A landscape with many peaks, sampled at points; each row gives a point and its height.
From any point a climber steps to the highest of the 2 points nearest to it. It stops when none of these is higher. Distance is the straight distance between rows; heights are no part of it.
J941 h=2.27: [  4 -19  24  -1   4  -7 -24  11   2  -6  -7   7   5  13  -6   0  16  -4
  27  -4  -4  -8   9  -2 -20   2  19 -28  -4  -4   1   5   6  -8  -7]
J291 h=5.76: [ -1   2 -14   1   1 -16   8  -6  10   4   0   2  -8   5 -15   5  -7   1
  -8   2   8   3  25 -13   9   6   5  -7  24   7  -5  24  -1 -16   5]
J283 h=1.33: [ 14   2  10  -4  -5  12 -18  -1  -3   5  11   2   9  -5   2   2  10   9
  -3  -2  20  18  -7 -27  -5 -14   8   7 -17  -8   2  -1 -15  30  -7]
J810 h=2.42: [ -1 -10  15   4 -12 -13   4   4  -5   8   0   9  12   9  -8  -5  10  -8
  23  -4  -9  -5 -17   8 -16  -3  13   7  -8  -1  10 -15   7 -14  13]
J416 h=3.55: [ 17  14  -1   6   3  22  29  -3   3  10   1   4  12  17   6   7  -9 -20
  -3 -11 -17  13  25   4 -17  20   1  23   4  -5 -14  -7  13  -3  -7]
J652 h=4.75: [  2   1   6   5  -3  -8   5   1   1   1   9  11  22  13  -4  -7   6 -25
  13 -22  -3  13 -14  -8 -17  -4  15  11  -7  -2   4   4  14   3   8]
J320 h=3.37: [ -3 -11  -3   8  -7 -13  10 -20 -24   5  11   9   9  -9   0  -8   0  -4
  24  -3  -2  -3 -37  11 -13 -21   8  24  -6   6   9 -29   3  -2  -1]
J636 h=0.86: [ -2   6  -8   4   5  20  -7   4   8   1   3   7 -10  -9   0  -8  -1  15
 -20   0  13  16  33 -12   2   6  -7 -15   7  -1 -22  11  -3  10 -20]
J406 h=4.10: [ 11  -9  -8   2  10  17  -4  -2 -16  -9  -7  -2 -25 -13  -6  -1  13  11
   2  13   6  -9  28   6   2   2   3  -9   3   2 -33   2  -8   7 -14]
J376 h=2.37: [  8  -9  19   9  -8  -8   6   4   0  11  -3  12  18  20  -8  -1   7 -13
  27  -4 -16  -1   2   9 -25   7  18   4  -7  -1   0  -8  19 -20   9]
J507 h=1.88: [ -1  17  11  -5  -4  -1 -22  18  10  -3   0   2   4  10   9 -14  -9 -20
 -11 -12   8  10 -13 -19   1  -6  -6 -15   0   1  11   5   0  13   4]
J476 h=1.69: [ -1  16   2   4  -4  -5  -8   7  11  -1  11   1  14   8   9 -13  -9 -18
 -20 -18  17  24 -10 -28   1  -8  -3  -5   0   0  13  18   0  21   4]
J860 h=4.65: [-12   2  -2  -6   8  -3  -4   6  -8  -9 -13 -13 -14 -15   4  -4  -2  19
  -4  20  -7 -17  -8   9  22   5 -15  -3 -10   2   5 -13  -8  -5   7]
J950 h=5.33: [ -9  -5 -10  -1  -3 -10  -4 -20 -18   1  -1  -3  -2 -23   8   3  12  23
   1  13   4  -9 -31  -4  13 -15 -12  20 -15   6  15  -5 -10   0  -1]
J989 h=3.29: [  8   7  -6   8  -6  19  25 -11  10  10   5   3   4  -6   0  18 -14  16
 -15  -4 -18   5   9  13   2  20  -6  24  -8  -5   0  -6   0  -9  -2]
J508 h=6.16: [-11 -12  -3  -8 -11 -31  -1  -5  -7   7   2   2   2   1  -6   6  16   5
  17   5   6 -20 -23  -4   4  -8   3   6  -9   3  23   0  -3 -19  20]
J49 h=1.15: [  3 -11   6  -5  -5 -14 -11   2   0   5   3   6   4   3 -11   7  14   4
  13  -1   5  -5  -2 -16   0  -1  12  -3  -5  -2  10   9  -4  -7   8]
J67 h=5.32: [  3   6   6   1  -6  -1  10   9  14   6   2   0   4   3  -7   6  -7  11
  -6   0  -7  -3  20  -3   8  19   5   5  -3  -3   6   3   1 -15  10]
J794 h=4.57: [  0   5  -5  10  -3 -14  16  -7   0   3   7  -1  13   7  -4  -5  -1 -14
   8 -16  -1   8 -12  -2  -4  -7  12  16   2  -1   1  -3  12   5   8]
J76 h=0.58: [ -4   1  20 -29  16   8 -33  21   0 -13 -12  -1 -12  -7   8   6   3   7
   9  23  11 -24 -12  -1  13  -1  -8 -33 -10  -5   5 -18 -28  -4   9]
J224 h=6.45: [ 16  -1   0   4   8  10  23  -3  -5   7  -3   6  -8   8  -8   4   6 -16
   4  -8   3  19  16  -7 -17  15   9  21  17  -1 -14  12  -5  -1  -4]
J996 h=0.73: [  5 -10  17  -8   6  10 -18  28   8  -8  -3   1  -4   7   7 -11  -5   1
   8   6  -5 -11  28   3  -4  14  13 -33  -2   0 -15  -5   7  -1 -11]
J821 h=5.73: [ -4 -10 -13  -8   6 -11  -7   1  -8 -11  -4  -7 -17  -7  -4  -1   8  13
  10  15   4 -24  11   8  13  -3   3 -19   4   8  -4   5  -5  -4  -2]
J304 h=5.67: [ -8   5 -11   4   3   5  -8 -10  -7  -2   4  -7  -5 -17  -1  -1   7  18
 -16   3  13   8   0  -1  15  -7 -16   2  -3  -2  -2   8  -6  17  -8]
J418 h=4.01: [ -4  -1  -7   6  15  16  -5  -1 -20 -11  -1  -8 -22 -19  -2  -9  13  20
  -8   9   7  -9  21  12   8  -6  -9  -8  -7   2 -30  -2   0  18 -20]
J869 h=5.01: [-10  -3 -21   1   5 -29  -7 -14 -13  -6   8 -16   2   3  -3  -7   7  -9
   3  -1  18  -5 -18  -1   5 -25   0  -8   8   9   8  14   7  15   3]
J767 h=5.35: [ 11   6  -8  17   0  26  23  -8  -4   9   5   0   4  -1   5   3  -6   1
   4  -9  -8   9   8  14 -13   7  -5  30  -3  -4 -14 -17   1   8 -10]
J785 h=4.36: [  7   2  12   8 -15  15   3   2   0   6   5   8   8  -6  11   0 -12   3
   5  -2 -16   3 -20   6  -7   2  -5  27 -17  -6   6 -30  -7   6  -1]
J23 h=5.24: [  6  -1  17   4   1 -10  -2  12   7   3   3   8  22  24   5  -8   1 -25
  15 -23 -13  13  16  -8 -26  15  18  -9  -5  -5  -1  14  27  -9   2]
J703 h=4.81: [-14   3  -3   2   4  -7  -4  11 -10 -12 -12 -16 -10  -2   1 -12  -5   3
   3  11 -10 -17  -6  15  11  -2  -9  -5  -5   1   0 -13   4   4  -1]
J8 h=0.77: [  5   1  12   2   6  14 -16  27  15  -2  -3   3   0   8  14 -17 -11  -2
  -2  -5   0   7  33 -14  -6  13  11 -32   0   0 -14   1   9   7 -15]
J954 h=5.00: [  9   2  17   6  -9  -1   4   9   7   3   6  14  27  18   8 -10   1 -28
  12 -24 -14  13  -7   1 -30   9  20   8 -12  -8   4   0  27  -6   5]
J911 h=4.20: [  2   4  33  -6 -16   6 -18  14   6   8  -9  13   7   4   3   0   2  -2
  13   5 -17  -2 -29  -1  -9   1  -6   9 -22 -11  12 -30  -8 -13  11]
J242 h=5.98: [ 30 -15  -2  -2  -9  27  37  -6  -2  20   1  15  -6  16   1  25  -4 -19
  11   3 -15  17   5  10 -27  29  14  29   6  -5  -8  -5  -1 -20  -1]
J499 h=5.62: [  3  -4   1   2  12  -9   2  13  10  -1  -8   5  -5  17   2  -2 -14 -10
   8 -11  -5   0  35 -12  -9  15  15 -29  27   6 -13  19  14 -16  -6]
J965 h=4.64: [  3  -4   0   2 -17   3  14  -6  13  12   7  15  18  -9   4  19 -16   0
  -7  -9 -13  10 -24   6   4   6   5  30 -13 -10  22 -10  -7 -12  19]
J210 h=5.77: [ -1   0  -8  19   6  24  22 -30  -4   3   4   3   1 -18   4  11  -3  14
  -9  -5 -19   1  -2  23   4   8 -26  27   1   3  -6 -13   7   7 -23]
J314 h=3.22: [ -9 -11  -3  -4 -13 -29   9 -13  -4   4   8   6  18   1  -4   3   2 -13
   9  -7   0   1 -42  -2  -3 -17   6  21  -3  -2  20  -3   4  -8  23]
J654 h=5.55: [ 26 -10   4   1   2  20  35  -4  -6  13  -1  11  -8  16  -2  10   4 -24
  12  -5  -7  25   3   2 -25  19  17  30  11  -1  -8   6  -4  -5  -4]
J156 h=6.03: [-15  -3 -10 -15  -5 -35  -7  -1   4   1  -3 -10  -1   0  -5  10  -4   1
  -5   7  12 -13 -21  -9  25  -9 -12 -10   2   3  31  19 -10 -12  24]
J16 h=3.77: [  2  -9 -13  -9   4   0 -27  -9  -6  -2   7  -6  -8 -12   6  -3   7  14
 -14  11  29   4   1  -6   9 -19  -3 -20   2  -1  -7  16 -11  25 -11]
J458 h=3.71: [ -2   1  -4   0  -1 -23  23  -1   4   1  -7  -7   2  11 -12   7  -9  -2
   4   4 -17 -17  19  10   7  16   6   2  15   7  -1   4  11 -27  16]
J873 h=4.19: [  8  -6   9  -1  -8 -10   8   7   9   9   2  13  16  11 -10   9   0 -10
  12 -17  -5   5  12 -12 -13  15  20  11   1  -6   1  14   6 -20  15]
J557 h=6.20: [ 18  -3  -7   6   1  33  32 -21   1  14  -2  12 -17  -6  -5  22   0   7
  -6   0 -13  14  11  15 -11  20 -11  31   1   0 -13  -2 -10  -8  -9]
J277 h=5.85: [ -4 -14   5 -16 -12 -17 -16 -10  -8   3   0   2  -1  -6  -2   6  19  13
  15  17   8 -19 -27  -8   6 -10   5   2 -19   2  26  -6 -15 -12  11]
J638 h=4.58: [  7   3  23   1 -17  27  -5  18   2   7  -3  -1   2  -2  12  -3  -9  10
   3  11 -22  -2  -8   7  -6   9  -5  15 -24  -5  -2 -37  -1   0  -4]
J586 h=5.04: [  5   6  15   1  -8  12  -1  19  11   2  -2  -3   0   1   3  -4  -7  12
  -7   1 -11   3  11  -3   7  16  -2   2 -13  -6   2  -8  -1   3   3]
J408 h=4.62: [  2  -6 -20   9  20   2  -3  -6  -9  -5  -2  -1 -18   5  -1  -8   4 -13
  -7  -2  18  13  20  -5 -12 -13   1 -14  35  14 -31  26   2  15 -22]
J385 h=2.87: [  3   1  15 -12 -15 -13 -10  11  13   9   6   9  16   5  -2   7   0  -5
 -10 -10  11  14 -18 -24   1  -2   6   1  -7 -10  26  15  -8   2  18]
J529 h=5.44: [  3  -9  12   4   6  -9  -3  15   8   2  -2   7  11  23   5  -5  -6 -18
  18 -14 -13   2  28 -11 -20  15  16 -27  12   0  -4  17  24 -15   0]
J962 h=4.35: [  2   0  10  -2 -15  -9  10   8  15  12   3  10  16   9  -7   7  -8 -10
   1  -8  -9   4  -4  -2  -4   9  14  15  -9  -8  15   2   7 -17  23]
J79 h=3.64: [  6 -14 -15 -21   3  -8 -30 -12 -10  -5   4 -14 -12  -9  13   3  16  15
  -3  18  34 -19 -10   2  11 -24   1 -26  -4  -2   1  11 -13  14  -9]
J410 h=6.05: [-25  22  -9   5   8  -4   7 -10  11 -12   3 -20   6  -6  -5 -12  -8  -7
 -35 -15  -9  13   0  -1  14  -6 -26  -8  15  -1   6   6   3  10  -7]
J715 h=4.13: [ -2  12  19   6 -14   8   2   6   3   6  -3   3  10   6  13  -5 -22 -13
   2   1 -31  -1 -24  12  -8   1 -10  21  -8  -2   9 -36   8  -5   6]
J171 h=1.06: [ 10   4   2   1  -6  19  -1  -4   4  10   7   5  -1 -16  -2  10  10  24
  -7  -1  10  10   9 -15   7   6  -2  13 -13  -9  -1   4 -19   9  -5]
J435 h=3.83: [  7   6  31  -8 -10   4 -24  17  10   4  -5   8   6   3   4  -4   6   1
   5   1  -4   8 -21 -16  -4   0   1   2 -21 -10  12 -15 -13   4  10]
J127 h=4.23: [  8 -12 -13  -5  19   9 -11   2 -15 -17  -8   3 -30  -9   5  -3  17   8
   2  18  14 -21  28  12  -4 -12  11 -25  14   9 -38   7  -8   6 -22]
J667 h=3.87: [ 17  -7  -3  -5  -6  -6  28  -9  -2  11  -3  12  -2   8 -10  19  -1  -7
   6   1 -11   1   7   6  -9  20  14  29  13   1  -4   4  -5 -31  15]
J299 h=1.02: [  6  -5   4  -5  -2  18 -11   2  -2   0   1   1  -7 -21  -1   3  13  35
  -6  14   7   0  10 -13  14   6  -3   1 -19  -7  -7  -2 -23   8  -5]
J293 h=5.43: [-24  12 -15   6   9   2   1  -5  10 -11   4 -15  -6  -5  -2 -15 -11   0
 -32  -9  -1   9  17   5  16  -1 -16 -22  20   6 -11   6  10  14 -12]
J497 h=5.16: [  3  14  -4  14   0   6  21  -1  -2   0   0  -6   4   6  -4  -8  -4  -6
   2  -9  -8   6  13   8  -5   6   4  13   3  -1 -13 -13  10   9  -5]
J5 h=0.98: [ -7   4  -2  -1   3  23  -8   3   0  -2   1  -2 -13 -25  -3   1   6  35
 -17  14   1   3  21   1  18  14 -15  -2 -12  -4 -10   4 -11   5  -9]
J851 h=5.93: [ -9  -2 -20  -1   9  -8  -7 -12 -11  -6   0 -10 -15 -18  -3  -1  11  20
  -8  13  13 -11   5   7  16 -12 -12  -8  -1   3  -2  10  -6   3  -4]
J515 h=3.72: [-23   6 -20   5  14  -8  -6 -16 -18 -16  -3 -24 -10 -10   2 -12   7   3
 -14   3   6  -8  -6  17  10 -22 -20  -4   9   5  -7   2   6  21 -15]
J599 h=2.50: [ -2  -1  24   1  -7 -14 -13  12   2   1  -2   2  11  16  -5  -8  10 -14
  18  -8  -6  -2 -14   0 -13  -3   5  -8 -13  -2  18  -7  11  -4  10]
J125 h=4.99: [  7  -7 -12   7  14   6   5  -5 -21  -5  -6  -2 -20   6  -6  -6  12  -7
   3   3  11  10  19   0 -11  -5   1  -1  22  10 -28  14  -5  12 -13]
J850 h=3.92: [-19   0 -22   3  18   7  -8  -8 -17 -20   1 -14 -24 -19   1 -12   8  11
 -14   7   6 -17  20  20  12 -11  -9 -17   8   4 -29   4   4  14 -23]
J179 h=3.84: [-14  -1 -27   3  14  -9  -7 -10 -18 -20  -4 -19 -15  -7   0 -11   3  -2
  -2   7  15 -21   7  20  10 -22  -2 -21  11   8 -18   6   5  17 -13]
J969 h=3.74: [ 16   9  -1   7  -2  16  34  -4  -2  10   1   1  11  23   3   9 -11 -25
   8  -3 -29   5  20  14 -21  14  12  18  12   2 -17 -15  22 -15  -4]
J645 h=3.65: [ -9   1  -1  -8  -1 -26  19   7  18  -1  -4  -4   0   6 -13   9 -14   8
  -4   6  -8 -17  20   1  22  22  -1 -11   8   2  13   8   1 -35  20]
J666 h=1.26: [  9   0  -4   4   0   5 -10  -7 -13   3   7   0   2  -5  -3  -2  11   7
   5  -5  15   9  -3 -12  -6 -13   5   8  -5  -4  -8   3  -3  26  -9]
J430 h=0.49: [ -4  11  10 -21  17   5 -36  21   7 -11 -11   3  -8  -3  12   2 -12  -4
  -1  13  15 -19 -13  -4  15 -10 -18 -35   2  -1   5  -4 -21   0  12]
J824 h=3.93: [ -9  -1 -21  -4   7   7 -19  -9   4  -2   8  -4 -11  -9   3  -9   0  15
 -26   3  27  11  10  -5  11 -20 -15 -28  10   1 -18  21   1  20 -17]
J479 h=0.81: [  5   9   0   7   2  22  -3  14  10   0   2   2   0   2   6 -12  -4   4
 -11  -9   3  15  36 -10  -4  10   5 -13   0   0 -20   3   5  15 -17]
J573 h=6.18: [-10  15  -7   8  -1  11   3  -5   6  -2   6 -10   6 -11  -2  -5  -2   7
 -22 -10   6  20   2  -3   6  -4 -21   9  -1  -2   4   7  -4  17  -7]
J303 h=5.53: [ -6   4  -7   3  -1 -12   8   2   9  -3   0  -5   2   2 -11   0  -9   5
  -6  -5  -2   1  19  -4  12   7   2  -8   8   0   3  10   2  -8   6]
J898 h=6.92: [-14  20 -10   9   8   7  17 -18  10  -5   9 -13   7  -4  -6  -3  -1  -2
 -26 -17  -6  18  13  -1   6   2 -19   8  10  -3  -2   7   6  10  -6]
J716 h=6.66: [ 30  -9   3   2  -7  34  33 -10  -8  18  -2  17 -17   2   1  22   0   3
   4  12 -16   9   9  10 -18  28   4  31  -6  -1 -14  -8 -14 -17  -6]
J752 h=3.40: [-13  -3  15  -5 -10 -34  -1  10   9   0  -6   3   9  13 -13   7  -1 -20
  10  -5 -10 -12 -19   6   3   4  -2  -7  -1   0  25  -1   2 -24  27]
J132 h=3.48: [  6  13  17   1 -11  15 -15  14   8   6   0   3   6  -3  10  -4  -2   7
 -10  -4   3  17 -11 -17   0   2  -4  11 -19  -8   8 -10 -13  16   2]
J449 h=4.02: [ 19  -6   7  -3  -5  -2  21   4   5  16  -4  18   8   9 -10  22   1 -11
   6  -7  -9  10  14  -7 -16  23  21  24   7  -7   1  12  -3 -30  19]
J520 h=3.51: [ -5   4 -12  10   3  -4  11 -16 -24  -8   6  -9   6  -7   2 -15   8  -4
  10  -5  11   1 -22   3  -8 -25  -4  19  -2   4  -4 -18   8  23 -14]
J612 h=3.38: [ 12  19  -5   5  -2  20  27  -2  18   7   4   5   9   7   4  17 -21  -1
 -13 -11 -17  11  24   5  -5  25  -1  20  -5  -8   0  -8  12  -8   0]
J628 h=3.32: [-10  -5  -7   8  -8 -21  16 -20 -11  -1  10   6  17  -2   0  -4  -6 -14
  16  -9 -11  -3 -40  11  -7 -15   7  23   2   2  14 -20   8 -11  11]
J626 h=2.32: [  6 -15  23   3  -3 -14  -7  11   0   2  -7   6   9  18 -10   0  15  -8
  30  -2 -11 -10   9   7 -21   6  17 -14 -11  -1   1   1  12 -21   6]
J334 h=4.80: [  1   3 -18  10   7 -25   6 -21 -16  -5  12 -10  11   4  -5  -4   6 -17
   5  -9  18   9 -17  -7  -4 -28   5   6  15   4  -2  15  13  22   3]
J353 h=3.61: [-15   4 -14   6   5  -6  -1 -11 -21 -11  -4 -16  -4 -13   5 -13   3   6
  -2   3   4  -6 -24  10   8 -22 -13  10  -3   5   2 -14   4  18 -14]
J975 h=5.81: [  1  -4  -3  -2  11 -11  13   4  17   2  -8   7 -15  15  -5   3 -19  -7
  -9  -1   3   8  40 -17 -10  20  13 -22  40  10 -13  28   8 -24  -5]
J831 h=4.79: [ 11  -1  24  -2 -15  18  -6  17   8   6  -2   4   4   1   2  -3  -1  16
   7  10 -13  -5   0  -3   1  13   6   5 -20 -10   2 -22  -7   0   2]
J94 h=4.37: [  2 -13 -22   1  18   4 -10  -5 -12 -13 -11   0 -30  -6   2  -5  10  -1
  -5  10  18  -2  27   7  -9 -17   6 -23  31  15 -37  20  -1  11 -24]
J469 h=3.44: [  1  -3  -7  10   4  -8  15 -18 -29   0   6   2   2  -2  -4 -11   8  -6
  29  -6   6  -3 -19   8 -17 -21   7  21   4   6  -8 -21   7   8 -10]
J63 h=5.58: [ -1  11 -11  19   9  31  27 -25   4   2   5  -2   5  -3   0   2  -4   1
 -10 -14 -18  11   9  17  -7  10 -25  25   3  -4 -13 -10   8  13 -22]
J808 h=3.23: [-10  -2   4  -7 -12 -32   1   1   5  -1  -1   5  16  12 -10   3   2 -23
   9 -11   1  -1 -32  -4  -2  -9   7   4  -1  -1  23   9   7  -7  27]
J643 h=4.51: [ -1   1  22  -3 -18   1  -2  18   8  11  -4   6   5   6   4   1  -9   2
   5  10 -22 -11 -14   8   3  11  -6   7 -15  -5  14 -23  -2 -20  17]
J637 h=5.41: [ -7 -10 -19  -9   7 -15 -12   5   9  -5   0  -7  -8   4  -3   0  -9   0
   0   3  18 -12   7  -1  12 -14   3 -32  21  14   4  20   3  -1  -3]
J191 h=4.42: [-15   6  -5 -10  16  -2 -21   1 -11 -12 -14 -13 -19 -17  11   0   1  13
  -8  22   5 -22 -20   8  28  -6 -27 -14  -4   1  13   1 -15  -3   8]
J472 h=5.54: [ 11   2  -4  11   7  15  12  -9 -12   4  -3   4 -14   0  -6   0  12  -5
  -3  -1  11  23  20  -8 -10   2  -5  11  15   4 -22  13  -7  12 -12]
J39 h=3.98: [ -2   9   4  12 -11   3  21  -3   5   3   2  -3  17  12  10  -1 -22 -18
  -4  -9 -33   0 -16  19  -7   2   1  19  -6   1   6 -29  16  -6   2]
J310 h=1.44: [ 13   6   5   5   0   6 -14  -3   1   7  18   4  12   3   4  -3   7  -5
  -6 -13  27  27   1 -35  -7 -14   6   1  -2  -4  -1  16  -1  31 -10]
J282 h=5.59: [ -5  -7 -19  -5  13  -6  -3   7   5 -12  -5  -5 -14  -2  -3  -3  -2   8
  -1   9   9 -19  22   8  12  -1   3 -33  15  10 -14  10   0  -4  -7]
J214 h=2.18: [  3  -8  22  -8  -1   0 -28  17   3  -5  -5   2  -1   7  -2  -5   8  -1
  12   1   6  -8  -2  -7  -6  -4  10 -26 -10  -6   8  -2   0   8  -5]
J976 h=4.83: [ -5   6   1   8  -9  -2  13 -11  11   2   2   4  17  -7   9   9 -20  -9
 -14 -12 -20  13 -35   9   6  -1  -7  28  -4  -6  18 -12  -2  -1  14]
J318 h=4.50: [  2  -7   9   1 -19  -6  12  -2   8  12   7  15  16   0   2   8 -12  -8
   9 -10 -20   0 -19  12  -8   7  10  21  -8  -7  13 -18   4 -23  19]
J609 h=6.51: [-12 -14  -6 -18  -4 -38  -5  -1   2   1  -3 -10  -3  -1 -10  10   9   2
  11  10   5 -25 -20  -2  21  -6  -3  -9  -7   8  33  12  -5 -25  25]
J855 h=3.17: [  1  15  10  -8 -14   7  -6  13  17   8   5   8  12  -3   7   7  -7   5
 -18  -9   3  19 -15 -20   3   4  -2  17 -13 -12  23   5 -14   4  14]
J62 h=3.54: [-11   0  11  -8  -9 -23   7  15  21   2  -4  -3   4  14  -8   7 -10  -6
   4   1  -8 -10   0   0  13  16   1 -12   2  -1  24   3   7 -25  24]
J47 h=5.02: [ -8   9  -2  17   0   5  17 -15  -2   1   0  -5   9 -14   9   0 -15   0
 -12  -9 -19   7 -33  13   9  -6 -14  31  -2   2  13 -21  -1   4  -3]
J597 h=4.94: [-17  15 -12   4   8   6 -12   3   1 -11   0 -14  -4  -5   5 -17  -9  -6
 -24  -4  11  12  -3  -1  10 -13 -17 -15   9   4  -4   5   4  24  -9]
J136 h=5.94: [  8  -1  -9  11   6  27  30 -31  -5   8   1  10 -14 -21  -2  19   5  14
  -4   6 -19   3   5  18  -2  15 -25  32   3   7 -13  -2  -3 -11 -13]
J955 h=5.99: [ -1 -11 -12  -1   8 -19   6   0  16   3  -5   8 -13  14  -6  13 -14   2
  -4   3  14  -1  28 -20   0   9  10 -26  37  13  -6  36   0 -24   3]
J819 h=4.48: [-11  15  -5  -3   7  11 -19  16  13 -10  -3  -1  -6   2  13 -19 -17  -7
 -24  -5  15  11  -4 -13  10 -13  -9 -34   9   6  -3   4   1  20  -8]
J639 h=3.76: [ -9  -5 -16 -20   7 -13 -28 -11 -20 -13  -5 -17 -14 -15  11  -3  12  10
  -2  21  26 -24 -21   5  13 -26 -12 -17  -6   4  11   7 -13  11  -5]
J876 h=5.23: [ -5  -9 -20  -4   5 -25 -11  -8  -8 -10   0  -8  -2   3  -3  -1   9  -4
   8   6  18 -15   0  -2   3 -19   8 -24  22  12   2  18   5   9  -2]
J399 h=1.20: [  4  -8   1  -4  -2  -9 -21  -3 -10   1   5   0   1   0  -5   2  13   6
   9   1  18  -3  -7 -11   0 -15   9  -9  -3  -2   4   8  -5  12  -1]
J959 h=4.98: [ -6   7   3   6  -2  -1   8   9  -4  -3  -7 -14   4   7  -1 -14  -8  -4
   8  -2 -18  -9   1  14   0   2   1   3  -2   4  -4 -17  13   1   1]
J284 h=0.65: [ -1 -10  10 -21  14   5 -25  23   6 -16  -8  -3 -17  -5   6   2   5  10
   5  22  12 -26   1  13  10  -2   9 -37 -12   0  -1  -6 -22   3  -6]
J501 h=1.11: [  9  -2   4  -5  -8   0  -2  -5   2  11   9   5   7  -7  -6  11  11  14
   5   0   7   7  -4 -18   5   0   8  13 -13  -8   9   7 -11   2  11]
J721 h=5.18: [-14   2  -9   8  -4  -2  10 -18  -9  -1  -3  -3   3 -19   6   4   1  15
  -3   5  -8  -3 -27   8  13  -5 -14  26  -5   4  12 -11  -4  -2   1]
J677 h=3.78: [  9  -7  -7   0  -6 -18  26  -8  -3  10  -9   4  -5   8 -18  14   2  -2
  12   9 -20 -12  13   9  -3  17   9  15  15  10  -6   1   2 -40  17]
J802 h=5.52: [ -4 -11  -6 -13  -4 -16 -12 -12 -13   3   0  -8  -6 -17   4   8  13  26
   4  23  13 -15 -30 -14  19 -10  -9  10 -19   1  26  -2 -17  -6   8]
J534 h=1.56: [  0  11  -4   5  -2   4  -5   0  10   6  15   1  11  -2   0  -1  -3  -1
 -21 -14  20  27   2 -27   2  -4   0   4   2  -7   7  19  -3  20  -2]
J97 h=2.65: [  1  -1  26  -6 -11 -14 -17  14  10   4   3  12  19  12  -1  -5   8 -18
   4 -18   3   9 -24 -15  -6  -1   8  -6 -13  -7  22   8  -1   3  17]
J875 h=0.71: [  3 -12  24  -9   8   7 -17  28   1 -11  -9  -2  -7   7   0  -5   7   2
  19  15  -9 -25  18  16  -4  14  15 -33 -15  -3  -8 -15   5  -5  -5]
J881 h=4.60: [ -1   7 -15  14   8 -10  19 -16 -11  -6   8  -5   9   3 -10  -8   3 -19
   8 -14   6  10  -9   0  -8 -15   2  16  15   0  -6   3  15  16  -3]
J935 h=4.14: [ -9   3 -12  -6   8  13 -23  10  13  -8   1  -4  -9  -5  11  -8  -8  11
 -29   7  24   6  -1  -7  17 -16 -12 -34   8   2  -2  16  -7  16 -11]
J581 h=2.06: [ -1   3  14  -9   1  -1 -34  18   6  -7  -4   0  -2   7   6 -10  -1 -14
   1  -2  12  -2 -12  -8   4 -11  -1 -29   0   1  10   2  -4  11   2]
J936 h=4.09: [ -6   5  -1 -20   9  -7 -31   1 -14 -11 -13 -12 -13  -8  12   1  -1   4
   0  19  18 -22 -25  -2  16 -17 -22 -19  -4  -1  14   0 -16   3   7]
J913 h=0.93: [ -3   7  -3   4   3  34   1  -2   8   1   7   4 -10 -20  -3  -1   4  26
 -23   0   5  13  33  -4   4  14 -21   4  -2  -6 -15   9  -6  14 -15]
J949 h=0.68: [  0 -16  17 -15  10   8 -26  23   4 -19  -8  -1 -12   1   8  -3   7   5
  19  12   3 -31  13  18   0  -4  20 -38  -6  -1 -14  -8  -6   5 -11]
J493 h=3.86: [  4   2   2  11 -12  10  24  -5  -3   7   4  -1  20  19   4   0 -16 -19
  11   1 -32  -2   5  24 -16   5  12  18   0   3  -7 -30  25 -15   0]
J121 h=3.21: [  6   7   1   8  -4  27  17  -4   5   5  -1   2  -3 -11  -4  12  -3  25
  -7  11 -16  -1  23  15   7  23 -12  18 -11   2 -10 -10   0 -12  -6]

Call two points neighbours if one is among the 2 nearest of the other. Go from one point of each pair to the other, from neighbour to neighbour, staying as high as possible. Name the lowest point that can't be avoided.
J898 / J716 -> J79
J224 / J609 -> J314
J224 / J716 -> J654
J851 / J898 -> J304
J851 / J955 -> J794

For each start below, name every point that the climber comes to, in order.
J936 -> J191 > J860 > J703 > J959 > J497 > J767 > J63 > J210 > J136 > J557 > J716
J79 -> J16 > J824 > J935 > J819 > J597 > J293 > J410 > J898
J996 -> J8 > J479 > J636 > J913 > J5 > J299 > J171 > J501 > J49 > J399 > J666 > J283 > J310 > J534 > J476 > J507 > J581 > J214 > J941 > J626 > J376 > J810 > J599 > J97 > J385 > J855 > J132 > J435 > J911 > J643 > J831 > J586 > J67 > J303 > J291 > J955
J667 -> J449 > J873 > J962 > J318 > J965 > J976 > J47 > J721 > J950 > J802 > J277 > J508 > J609
J612 -> J416 > J969 > J493 > J39 > J715 > J785 > J638 > J831 > J586 > J67 > J303 > J291 > J955
